Points, in no order, along strands that fork and pass close to each other.
Two points are linked if the straight distance between their rows is under 9.32. Some points are linked to none.
ledez: [ 2.35 -1.59 -3.81  0.45  0.00 -3.54  2.46  2.41 -5.22 -1.65  1.77  0.19
 -0.49  1.82  3.57  3.57 -1.25  1.79 -3.81 -1.28  0.08  1.48 -1.01  0.72
 -2.21 -1.92]
Mirom: [ 2.96  3.60  1.89 -0.05  2.50 -2.99  0.08 -2.20 -0.68  0.09  2.43  0.70
 -0.40  2.30  0.51 -1.86  3.09  0.78 -0.71 -3.41  0.27  1.11 -5.10 -2.37
  2.76 -1.76]
rizum: [ 3.02 -0.28 -2.25  0.77 -0.86 -2.90  1.49 -4.69 -0.72  2.97  0.57  1.58
  2.22  0.99 -1.60 -4.32  0.39  1.79 -0.94  2.39  1.28 -4.28 -1.52 -0.50
  1.65 -0.44]
Dipa: [-3.41  0.51  1.44 -0.69 -2.00  4.65 -5.95  3.27  1.07  0.43 -3.35 -1.13
  0.50  0.82  0.92  3.80  0.04 -0.70  1.53 -2.50  2.75  0.60  0.16  0.12
 -3.52  1.09]
zapiz: [ 0.68  2.66 -2.81  1.91  3.15 -1.46  0.91 -2.56  2.24 -0.12  1.48  1.05
 -3.33  2.91  3.42 -3.61  2.98  2.21  6.43  3.07  0.43  0.51  7.28  2.42
  2.78 -0.05]
lazu: [ 2.94  2.29  5.77 -0.60  2.01 -0.35  2.00  3.47  0.59  2.82 -0.62 -0.98
 -0.60 -2.15 -1.13  0.75  1.00  0.36  2.16 -1.54  1.12  1.23 -5.36  0.76
 -3.04 -1.08]
zet: [ 3.50  1.43  3.49 -3.44  1.63 -0.62  1.80  2.33 -0.16  3.49 -2.33  3.57
 -0.65 -3.16 -4.27 -0.21 -1.03  0.39  1.54  0.55 -0.20 -0.62 -5.80  0.79
 -0.78 -0.30]
Ponu: [ 0.27  2.03  2.08 -0.02  3.30  1.82  2.13 -2.75  2.71 -0.36  2.62  2.52
 -4.16  0.40  1.03 -5.26  1.14  1.03  5.64  2.50 -0.81  1.91  8.28  0.94
  2.24  0.95]
gotat: [-2.34 -2.53 -3.03 -1.80 -0.84 -0.89 -2.59  3.87 -1.45 -0.40 -1.31  0.78
  3.80  1.24 -1.69  2.57 -1.44  0.68 -4.45 -0.58  0.86 -1.83 -5.86  0.58
 -0.76  1.16]
nem: [ 0.93  0.09 -0.35  4.03 -2.46 -3.49  0.83 -3.53  0.49  1.57  0.60 -2.83
  1.56  0.80  0.55  1.52  1.40  0.89 -3.21 -1.86  2.99 -2.43 -3.19 -2.06
 -1.55 -2.65]
Sozod: [-0.31 -0.76 -2.53 -2.77  2.70  0.40 -2.01 -1.38 -1.18 -0.67  0.97  5.21
  0.11  1.22 -2.06 -5.51 -1.85  1.49  0.95  1.93 -1.71 -0.64  1.53  2.04
  4.54  2.70]
melik: [-0.72  3.46  4.34 -0.38  2.06  2.33 -1.55  0.99  4.84 -1.41 -0.03 -2.90
 -2.35 -0.40  0.54 -0.46  1.84 -1.64  6.05 -1.29 -0.63  3.53  1.62  0.82
  1.90  0.27]
duvak: [-4.30 -2.08 -3.02  0.45 -3.31  0.24 -4.38  3.19  0.50 -1.71 -1.76 -2.90
  2.69  1.22 -0.35  4.45  0.74 -1.96 -2.81 -1.33  1.13 -0.73 -3.14 -0.48
 -1.70  0.94]
fiv: [-3.02 -1.95  0.39  3.54 -0.56  3.65 -3.80 -2.54 -2.32  1.90 -0.89  0.43
  3.32 -0.57  0.25  3.02 -3.77  1.36 -5.01 -6.29  0.89 -0.35 -3.53 -4.82
 -0.86  1.47]
nefo: [-0.75 -0.39  0.18  1.27 -3.21 -2.11  0.98  1.27  1.77  1.08  0.20 -2.96
  2.19  0.10 -2.58  3.26  2.16 -1.77 -4.42  0.53  1.67 -3.23 -5.22 -1.27
 -2.54 -1.70]
Leri: [-1.16 -1.06 -1.75  2.05 -0.87 -0.84  2.61 -5.25 -2.64  0.09  0.75  0.63
  2.23 -1.13 -1.75 -0.67 -0.57 -0.78 -7.39 -1.85 -2.95 -0.77 -2.66 -4.09
  1.98  0.88]
Fefen: [ 1.53  3.54  4.64 -2.48  4.96 -0.02  1.01 -0.70  4.74  0.70  1.20  0.69
 -4.06  0.31  0.19 -5.42  1.83  1.41  6.92  1.62 -0.09  2.08  3.29  0.99
  2.69  0.06]
Gaso: [-0.40 -1.34 -0.06 -0.06 -1.27  2.01 -0.43  6.61 -0.72 -0.30 -0.92 -1.80
 -1.63  0.56  0.79  3.87 -0.35 -1.61  1.90  4.17  1.49 -0.88  1.75  3.83
 -3.57 -0.09]
bik: [ 3.50 -1.08  2.71 -1.31 -1.06  0.48  3.20  0.95 -0.94  4.03 -0.99  3.81
  1.26 -1.62 -2.38  0.27 -2.38 -0.08 -2.72  1.11  0.69 -2.86 -5.10  0.73
 -2.83  0.28]
par: [-3.04  1.04  1.23 -1.30 -1.01  2.01 -6.05  5.38  3.02  1.19 -3.69 -2.98
 -0.35  0.10  0.02  3.79  1.08 -1.99  3.22 -3.23  2.33  1.67 -4.38 -0.40
 -3.26 -0.39]
mas: [ 3.26  2.42  2.70  2.16  1.08 -2.06 -1.31 -0.87  1.76  1.84  0.64 -3.19
 -0.94  1.22  2.71  0.13  2.18  2.17  4.52 -2.91  4.52  0.60 -2.09  0.21
 -1.01 -2.08]
favof: [-0.55 -0.06  1.55 -0.43 -1.32  2.62  2.52 -1.17 -0.12 -0.06 -0.77  2.43
 -1.23 -3.70 -2.82 -3.11 -0.32 -3.41 -0.44  3.96 -3.88 -0.15  3.65  0.29
  0.39  2.64]
zofu: [-0.55 -3.13 -7.02 -1.19  1.49 -0.72 -1.01 -2.24 -3.62 -1.41  1.09  4.29
  1.46  0.05 -0.25 -5.27 -2.87  1.51 -0.80  2.61 -2.70 -0.72  4.41  0.66
  3.79  3.16]
Sisab: [-2.50  2.40  4.12 -5.57  3.01  2.10 -5.61  2.62  3.90 -1.24 -1.63  1.47
 -0.11 -0.85 -2.73  0.34 -0.15  1.55  4.41 -3.81 -0.98  3.18 -3.65 -0.22
  1.99 -0.27]
deg: [ 5.03 -1.70 -5.49  0.77 -1.39 -6.00  5.56 -3.34 -2.27  3.36  1.33  0.55
 -0.18  1.15  1.93 -0.68 -0.14  0.94 -2.60  3.30  1.90 -3.05  0.25  0.50
 -1.26 -2.59]
bav: [-1.97  0.57  2.22  1.03  1.52  3.13 -1.68 -3.24 -1.69 -2.80  1.56  1.35
  0.25  0.19  0.59  0.81 -2.02  0.71 -3.18 -5.73 -1.55  2.54 -0.04 -3.03
  2.26  1.12]
vel: [ 2.99  0.87  0.03  3.62  0.04 -1.87  2.21 -6.46 -1.29  2.09  1.43 -0.13
 -1.74 -0.89  2.34 -3.01  0.30  3.58  1.79  0.40  2.21 -0.81  4.15 -1.40
 -0.57 -2.58]
pab: [-1.25 -0.65 -1.42  2.41  0.76 -0.08 -1.96 -6.12 -2.00 -0.87  1.43 -0.34
  2.57  0.14  2.88  0.62 -2.55  2.98 -3.38 -6.36 -0.55  1.31  0.09 -3.77
  2.26  0.30]
kugo: [-1.85  2.15  1.79  1.26 -0.28  1.92 -2.24  3.61  3.84 -0.42 -2.44 -4.71
 -1.57  0.78  0.73  1.76  2.59 -1.54  5.80  0.89  1.34  0.92  0.94  1.99
 -1.21  0.06]
tib: [-0.20  2.77  6.10 -2.00  3.19  1.77  0.20  0.49  1.02 -0.42 -0.13  2.89
 -0.26 -2.52 -4.36 -1.04  0.22 -0.77  0.05 -3.75 -3.39  2.56 -4.61 -1.72
  2.04  0.03]
dariz: [ 1.66 -1.21 -1.99 -1.43 -0.36 -2.04  4.47  4.12 -5.85 -2.20  1.24  1.60
 -2.10 -0.18  0.09 -0.69  0.14 -2.25 -3.05  2.13 -1.96  1.49  0.09  1.39
  0.57  0.09]
zim: [ 3.01 -2.82 -6.68  0.67 -1.44 -5.37  4.51 -2.68 -4.19 -0.35 -0.29 -1.38
  1.31 -0.41  3.93  4.11 -2.67  1.07 -5.76  1.35 -1.36 -0.60  3.13 -1.32
 -2.72 -1.58]
rimaf: [-2.07  1.83  4.25 -5.66  3.05  1.64 -2.53  0.53  5.55 -2.19  1.27  1.47
 -0.74  0.62 -2.59 -2.76 -0.16  0.78  3.71 -1.25 -2.22  2.49 -0.09  0.56
  4.63 -0.29]
Dubaf: [-4.83  0.13 -5.39 -0.34  1.90 -1.48  0.48  1.47  3.94 -2.32  0.70  1.31
 -1.96  2.74 -1.52 -3.99  2.32 -1.51  2.58  6.58 -2.84  0.14  7.11  3.16
  5.17  0.94]
zabo: [ 1.41 -0.24  1.68  0.35 -2.65  1.33  4.10 -1.80 -1.83  1.74 -0.58 -0.01
 -0.45 -3.33 -2.37 -1.56 -0.28 -3.63 -2.11  2.42 -1.38 -2.09  0.42 -0.81
 -1.82  0.31]
gelu: [ 0.99  1.48  3.41  0.48  0.55  1.02  0.90  1.93 -1.44 -0.81 -0.88 -1.23
 -1.67 -1.14  0.68  2.14  0.28 -0.46 -0.14 -1.75  0.44  1.98 -1.52  0.15
 -2.20  0.35]
Bem: [-2.52 -0.42 -0.19  3.95 -2.51  1.46 -4.10 -3.51  0.05  1.13 -1.33 -2.13
  3.22 -0.67  0.93  2.01 -1.77  1.22 -2.04 -3.62  3.65 -1.57 -1.07 -2.90
 -2.32  0.50]
vuz: [-3.08 -2.52 -2.37 -2.09 -1.47  2.72 -2.93  1.84 -1.24 -0.12 -2.92  1.56
  2.82 -1.02 -3.02  0.60 -2.15 -2.12 -2.62  3.14 -1.04 -3.24 -0.20  0.49
 -0.86  2.64]
Mogip: [ 3.02 -3.83 -2.52 -1.98 -1.60 -4.07  5.71  4.03 -4.03 -0.58  2.10  1.72
  0.90  1.12  0.78  0.38 -0.27 -1.66 -4.61  3.88 -1.13 -0.66 -2.25  2.27
 -0.82 -1.98]
fubu: [-0.68 -4.23  0.39 -1.66 -2.37  3.20  1.78  5.87 -2.58 -0.03 -1.84  1.68
  1.99 -0.96 -0.70  4.31 -3.51 -2.52 -4.00  3.98  0.14 -1.26  0.08  2.16
 -4.47  0.11]
sul: [-0.84  2.77 -1.03  0.95  3.71 -0.28 -1.51  0.30  5.38 -0.82  1.52 -2.31
 -3.31  4.37  3.60 -2.45  2.34  1.14  8.12  0.87  0.52  2.00  5.39  2.85
  2.76 -0.61]
zuz: [-3.24 -1.85 -2.84  2.99 -4.15 -0.20 -3.11 -0.42  0.54  0.80 -1.18 -3.22
  4.18  1.00  1.03  4.92 -0.69 -0.22 -5.26 -3.47  2.71 -2.74 -2.75 -2.01
 -3.46  0.12]
Lareb: [-2.81  0.06 -3.57  0.06 -1.18 -2.78 -3.36  0.08  1.47 -4.34  1.10 -3.14
 -1.33  3.56  2.37  0.51  3.45 -0.80  1.29 -1.66 -0.42  1.62  0.41  0.09
  3.62 -0.65]
bal: [ 2.83 -2.26  0.19  0.20 -1.47 -1.74  1.31  1.70 -2.99  1.26  1.33 -0.38
  0.66  1.27  2.75  4.17 -1.82  2.03 -2.42 -0.89  2.89 -1.15 -1.87  1.04
 -4.30 -0.46]
Lazi: [ 1.13  1.06 -1.29  0.89  0.38  0.22 -1.75 -1.49 -3.41 -2.53  1.92 -0.19
 -1.29  0.95  3.42  1.00 -0.26  2.64  0.69 -2.38  0.53  2.03  3.65  0.10
  0.93  0.15]
Gak: [ 2.49 -2.48 -1.40 -0.61 -2.68 -0.07  4.94 -0.15 -2.02  2.71  0.54  3.30
  1.97 -2.23 -2.11 -1.88 -2.19 -1.66 -4.26  3.41 -1.10 -3.65 -1.45  0.41
 -0.81  1.00]
tepe: [ 1.24 -0.92 -4.35  1.24  0.20 -0.67 -0.69 -4.39 -3.44 -1.76  0.88  1.21
  0.35  0.06  1.47 -1.26 -1.58  2.44 -0.47  1.23 -0.76 -0.30  4.89 -0.10
  1.03  2.00]
veb: [ 1.34 -2.22 -5.11  2.35 -1.97 -1.76  1.03 -0.49 -1.03  0.52 -0.46 -0.77
  0.93  1.85  1.88  2.20 -1.14  1.28  0.46  3.89  2.03 -3.27  4.87  2.03
 -3.54 -0.39]
mebek: [-2.61 -0.38 -2.74  0.84 -2.62 -1.77 -0.84  4.07  2.95 -1.08 -2.18 -4.24
 -0.45  2.43 -0.68  2.03  2.63 -2.48  0.51  4.58  0.11 -2.23  0.17  2.78
  0.43 -0.22]
Guf: [ 0.65  2.01 -1.79  2.61  0.68 -1.36 -1.84 -2.19  1.86  0.62  0.58 -2.38
 -1.25  3.34  3.19 -1.18  2.63  3.12  4.32 -0.94  3.05 -0.24  1.25  1.75
  0.18 -0.94]
fezi: [-0.29  0.37  2.29 -2.58  1.69  2.31 -1.21 -1.97  2.42 -0.67  0.52  3.60
  0.42 -1.07 -2.75 -4.49 -0.78  0.75  2.67  1.36 -2.13 -0.18  0.86  0.59
  4.00  1.80]
bupi: [ 2.68 -1.67 -2.98  1.50 -0.74  0.99  3.63 -0.02 -2.55  1.47  0.30  2.09
 -0.94 -0.61  1.59 -0.06 -1.39  0.56  1.60  4.52  0.54 -2.29  6.69  2.78
 -3.87  1.04]
zezuz: [ 0.50  1.35  3.05  2.13 -1.95 -0.05  2.64  2.73 -0.05 -0.33 -1.08 -5.58
 -2.00 -1.13  0.94  3.39  1.60 -2.75 -0.54  0.72  1.03 -0.01 -0.33 -0.76
 -3.13 -1.04]
Sibe: [ 0.20 -1.46  0.41  0.73 -0.59  1.17 -0.44 -3.14  1.22  4.20 -1.43  2.83
  2.40 -1.50 -3.66 -3.45 -1.51  1.76  0.69  2.92  1.51 -4.84 -1.36  0.59
 -0.24  1.12]
nak: [ 2.50  3.58  5.98  0.19  2.80  0.88  2.05 -2.38  4.38  2.64  0.11  0.01
 -0.99 -2.72 -1.86 -5.88  1.35  1.25  6.56  1.28 -0.27  1.20  0.69  0.33
  1.24 -0.85]
Dib: [-0.72  0.70  0.91 -0.05  0.79  0.48 -2.62 -3.24  2.23 -0.89  0.61  1.38
  0.82  0.21 -0.72 -2.83  0.07  0.89  1.88 -1.46  0.32 -0.30 -0.25 -0.32
  2.09 -0.04]
dez: [ 5.00 -1.97 -3.51  1.97 -2.02 -4.77  4.79 -3.99 -3.37  2.23  1.30 -0.44
  0.10 -0.09  3.67  2.47 -1.88  2.93 -4.00 -0.21  1.33 -1.99  1.38 -1.64
 -2.51 -3.24]
mog: [ 2.89 -0.52 -5.41  0.45  0.22 -4.30  2.20 -7.57 -1.97  1.71  2.20  1.45
  0.02  0.82  1.27 -4.24  0.96  1.66 -1.95  3.05 -0.25 -2.11  2.55 -2.35
  3.36 -1.34]
Gefer: [ 4.16 -1.83 -2.90 -1.74 -0.97 -6.29  5.48  0.40 -1.82  1.47  3.29  1.12
  0.56  1.61  1.39  0.78  1.45 -0.08 -4.73  2.81  0.58 -2.25 -4.35  0.53
 -1.30 -3.08]
zif: [ 2.06  3.81  4.23 -0.17  2.57 -0.38  2.36  1.14 -0.47 -2.73  2.17 -2.20
 -4.71 -0.31  1.65 -2.09  2.74 -2.81  1.53  0.58 -1.96  4.96  2.08  0.00
  1.98  0.44]
Gibi: [-2.31 -1.12 -1.82  0.00 -3.82 -2.22  0.21  0.67  2.39 -0.21 -1.71 -3.98
  0.92  0.76 -3.13  2.24  2.76 -3.34 -2.49  3.94 -0.07 -3.21 -2.79 -0.36
 -0.33 -0.36]
nel: [-0.86 -0.94 -0.69 -0.26 -0.11  0.50 -4.63 -0.60 -0.17  0.04 -1.05  0.92
  2.24  1.31 -1.69  0.21 -0.15  1.94 -0.91 -2.65  0.87 -1.32 -4.37 -0.16
  0.68  0.93]
git: [-1.97 -4.42 -2.71 -0.60 -3.53  1.76  0.62  1.59 -2.27 -0.30 -1.56  0.05
  3.86 -1.29 -1.74  3.40 -2.60 -2.82 -6.01  3.04 -0.16 -2.14 -0.67 -1.11
 -2.00  2.07]
Dev: [-0.02  1.52  7.06  0.91  1.66  4.57 -1.77 -3.54  2.91 -0.65  1.10 -0.11
 -0.76 -1.99  0.76 -2.11 -0.43  1.93  4.90 -2.61  1.54  2.19  4.49 -1.08
  0.70 -0.61]
depu: [-0.71 -3.41 -3.39 -0.29 -0.71  1.89 -1.53 -1.90 -1.17  1.12 -1.50  3.24
  3.38 -1.79 -2.56 -2.21 -2.79  0.69 -0.64  3.56 -0.38 -3.96  1.42  0.74
 -0.12  3.58]
mamag: [-2.57 -0.84 -6.03 -0.18 -1.02 -1.08 -3.54  4.39  1.03 -1.77 -1.11 -0.89
 -0.68  3.53  1.13  0.66  2.50  0.46  3.49  3.35  0.73 -0.32  2.38  4.38
  0.45  0.36]
saro: [-3.05  1.40  2.57 -0.03 -0.84  1.38 -2.19  6.29  0.29 -1.20 -2.08 -3.86
 -0.90 -0.40 -1.11  4.53  2.11 -3.70 -0.44 -4.31 -0.23  3.74 -4.98 -1.05
 -2.00 -0.14]
vad: [-1.39  1.24  0.84 -0.06 -0.74  2.84 -1.51  6.43  3.74  1.98 -4.40 -3.51
 -1.27  0.10 -1.04  3.30 -0.02 -1.24  5.69  4.14  2.28 -1.05  1.01  3.63
 -4.00 -0.16]
ros: [ 4.19  1.91 -0.03  1.79 -0.15 -2.36  4.65 -4.62 -2.70  0.39  1.39 -0.87
 -2.50 -1.05  1.84 -1.52  1.46  0.04 -0.83  0.56 -0.23  1.23  3.15 -1.31
  0.06 -1.58]
ruduz: [-4.21  0.03 -3.66 -1.11  1.63 -0.45 -3.04  1.10  2.89 -1.54 -0.87  1.05
  0.19  2.28 -1.47 -2.27  2.11  0.50  3.15  3.98 -0.61 -1.82  3.24  2.91
  2.52  1.26]
fam: [-4.70  1.13  5.05 -1.31 -0.33  6.11 -6.02  2.43  3.58 -1.50 -2.47 -1.91
  0.01 -0.53 -0.29  2.29  0.26 -2.22  3.54 -4.04 -0.23  3.58  1.69 -1.12
 -0.85  0.36]
tagez: [-0.98  2.96  3.67 -3.62  3.08  1.07 -3.09  3.06  1.43  0.46 -2.04  2.12
  0.60 -0.85 -3.42  1.37  0.07  1.24  0.81 -4.23 -1.48  2.44 -7.35 -0.62
  1.29 -0.30]
zumap: [ 0.44  1.57  1.18 -1.67  1.17 -1.33  3.23  4.11 -3.62 -3.06  1.11  0.04
 -4.69 -0.77  0.33 -3.20  1.55 -2.96 -0.29  1.96 -3.18  4.14  1.65  1.16
  1.88  1.11]
nud: [-5.63 -0.04  1.47 -4.54  0.88  1.11 -5.52  2.90  7.82 -6.03  1.19 -1.97
 -0.62  2.98  0.47 -0.30  1.29 -2.13  3.41 -4.55 -2.07  3.30  0.50 -0.02
  4.92 -0.28]
mut: [-3.05  2.67  5.59 -3.54  2.07  3.33 -4.35 -0.26  7.39  0.80 -2.48 -0.28
  0.77 -3.97 -5.15  0.67 -0.88 -0.21  5.21 -2.76 -0.98  2.40 -2.47 -2.58
  2.88 -1.54]
Vezon: [ 1.72 -4.07 -6.00  0.60 -1.03 -4.21  2.44  0.36 -5.53 -0.90  1.02  0.40
  2.78  0.53  3.17  4.72 -4.16  2.03 -6.95 -1.25 -1.50 -0.44  0.36 -1.32
 -0.99 -0.14]
Voz: [ 2.39 -4.65 -0.72  0.75 -1.68  1.40 -0.26  1.94 -2.36  2.85  0.68  2.85
  3.61  0.81  2.58  4.48 -6.03  2.94 -3.70 -0.21  4.37 -3.09 -1.95  0.43
 -4.28  0.13]
razur: [ 0.72  3.48  6.91 -0.93  2.37  0.43 -0.13 -2.18  3.89  1.11  0.67  0.28
 -0.55 -3.06 -3.33 -3.05  1.67 -0.18  3.13 -1.73 -1.10  2.04 -3.23 -1.26
  2.89 -1.02]
mipek: [ 2.29 -1.26 -2.03 -1.77  1.02 -0.60  3.94  2.54 -2.71  1.87 -0.55  5.02
 -1.68 -0.86 -0.66 -3.08 -0.26  0.09  2.79  5.67 -1.06 -1.08  3.74  5.06
 -2.13  1.49]
ripi: [-0.78  1.44  6.31  2.25  0.95  4.55 -0.15 -4.43 -0.27 -0.55  1.17  0.19
  0.31 -2.44  0.09 -0.68 -1.55  0.39  0.47 -5.09 -0.78  2.18  1.46 -3.49
  1.28  0.57]
bep: [ 0.57  0.36 -0.76  3.57 -0.24 -2.48 -1.23 -5.29 -1.46  0.88  1.21 -0.44
  1.28  1.26  2.84  1.39 -1.03  3.39 -4.06 -6.47  1.74 -0.79 -3.55 -2.95
 -0.37 -1.10]
mevo: [ 0.91  2.36  2.17  2.26  1.45 -0.91  3.31  0.24 -2.91  0.38  1.88 -0.18
  0.06 -0.32  0.18  2.39  1.82 -0.51 -5.41 -4.23 -2.50  1.66 -4.24 -2.70
 -0.19 -0.73]
rig: [-5.18  1.59  1.59 -3.80 -0.06  3.53 -5.74  4.26  6.46 -2.63 -2.37 -3.18
 -0.99  0.40 -1.64  1.61  1.31 -3.04  5.21 -1.81 -1.45  3.59  0.72  0.37
  3.06 -0.15]
dekub: [ 1.88  1.96  3.07  1.72  1.42 -1.60 -2.68 -1.77  1.28  1.99  0.39 -0.52
  0.38  0.54  0.74 -1.46  1.81  3.03  1.63 -4.91  3.19 -0.40 -5.75 -0.88
  0.03 -1.86]
Karol: [ 1.02  2.93  1.14  2.16  1.30 -0.36  0.81 -0.66 -1.34 -3.29  1.77 -3.32
 -4.57  0.85  4.06  0.87  2.24 -0.27  1.69 -2.03 -0.08  4.15  3.78 -0.48
  0.85 -0.15]
neza: [-2.74 -2.24  2.24  2.74 -1.80  5.66 -1.50 -1.31 -2.02  1.31 -2.05  0.39
  3.38 -2.92 -1.96  2.86 -3.57 -1.12 -5.68 -2.86  0.08 -1.24 -1.49 -4.54
 -2.54  1.63]
zaret: [-0.03  1.43 -5.56  1.67 -0.20 -4.71 -1.60 -1.17  2.67 -1.46  1.11 -4.28
 -2.19  4.44  4.14  0.49  3.85  1.42  3.63  0.30  1.16 -0.45  1.82  1.52
  2.11 -1.54]
vesov: [ 1.65  2.88  2.89  1.81  1.40 -2.54  3.74 -4.23 -1.70 -0.24  2.99 -0.62
 -1.07 -0.03  0.40 -1.49  2.54 -0.59 -3.40 -2.98 -1.58  1.59 -3.19 -4.69
  2.41 -1.62]
risa: [-6.26 -0.36 -1.55 -1.49 -1.16  0.57 -6.29  1.91  2.37 -5.99  0.48 -2.73
  0.14  2.80  0.68  0.26  1.50 -2.64  0.96 -3.50 -1.21  3.01  0.31  0.33
  2.94  1.21]
susob: [-2.16 -0.60 -4.12 -2.12  1.48 -1.72  1.69  0.57 -0.91 -3.72  1.93  2.05
 -3.21  0.94 -0.43 -6.02  1.74 -1.82 -0.01  4.80 -4.03  2.18  6.14  1.36
  5.45  1.12]
zuf: [-1.34 -1.69  2.85  0.39 -0.99  3.74  2.76  1.42 -3.14  1.49 -1.83  2.27
  2.31 -3.52 -3.72  1.25 -2.15 -2.25 -5.96 -1.37 -2.39 -1.16 -3.69 -2.65
 -1.45  1.92]
segi: [ 2.95  2.11  4.09  3.23  0.91  1.65  0.94 -4.60 -0.79  1.08  1.12 -0.24
 -1.82 -1.98  1.43 -2.56  0.15  2.60  4.23 -1.48  2.37  1.04  3.36 -0.29
 -0.77 -0.83]
reg: [ 1.22 -3.05 -0.39 -2.42 -1.97  1.21  3.49  7.62 -2.49 -0.93  0.12  2.03
 -0.07 -0.55  0.46  2.45 -1.33 -1.62 -1.16  5.04 -0.27 -0.43  1.24  4.57
 -4.09 -0.48]
sudid: [-2.45  2.02  6.17 -1.54  1.76  2.85 -3.04 -0.83  8.59 -0.71 -0.67 -3.42
 -0.21 -1.53 -1.67 -1.12  1.14 -1.12  6.53 -2.32 -0.56  2.44  1.07 -1.07
  2.67 -1.77]
lotof: [ 4.99 -0.32 -4.73 -0.05  0.03 -4.82  6.19 -5.47 -5.29  0.63  2.03  1.48
 -2.18 -0.91  2.12 -2.49  0.60 -0.56 -3.12  1.81 -2.45  0.63  3.23 -1.97
  1.04 -1.39]
teb: [-0.10 -0.22  2.51 -0.11  0.03  0.40  5.17  3.34 -3.15 -0.43 -0.29  0.45
  0.43 -2.35 -2.43  2.00  1.35 -3.49 -6.43 -1.43 -3.67  1.12 -4.96 -1.70
 -1.21 -0.19]
siram: [ 1.37 -3.10 -1.33 -0.94 -0.73  3.43 -1.40  3.34 -3.03  1.37 -1.74  2.74
  2.30  0.68  1.28  3.07 -5.02  2.85  0.38  1.43  3.44 -2.70  0.62  2.97
 -4.87  2.21]
Nusok: [ 3.46 -0.56 -1.20 -2.20 -1.09 -0.69  5.26  0.03 -1.15  3.56  0.14  4.42
 -1.27 -1.84 -2.83 -5.17 -0.25 -2.29  0.73  4.86 -1.57 -2.60  0.77  2.42
 -0.51  1.10]
Peza: [-0.01 -3.68 -4.51  0.87 -1.15  0.85 -2.09  0.08 -1.75  1.28 -1.43  0.29
  2.72  0.81  1.90  1.88 -3.80  2.69  0.23  1.95  2.99 -3.28  3.14  1.44
 -3.64  1.79]

A fork is a point with three links. Follow the links from the first point to the second and name the forks in between, in order.
zumap, Sisab: fezi
zezuz, zim: Gak
Fefen, zumap: Sisab fezi
nel, mog: fezi Sisab
git, fezi: Sisab

Follow the links from the first point to the second, and from the first to the third. Name the last point that the two ways share.
Fefen, dez, vesov: fezi
Lazi, razur, ros: Sisab
duvak, vuz, zumap: fezi
ripi, Fefen, fezi: Sisab

A fork is a point with three links, a tip a point with one. Leave the first point through the second and follow the links. Name the first fork or tip that comes.
bep, pab: Sisab
Dib, nel: saro
teb, zuf: fezi
Vezon, ledez: Gak
vel, segi: susob
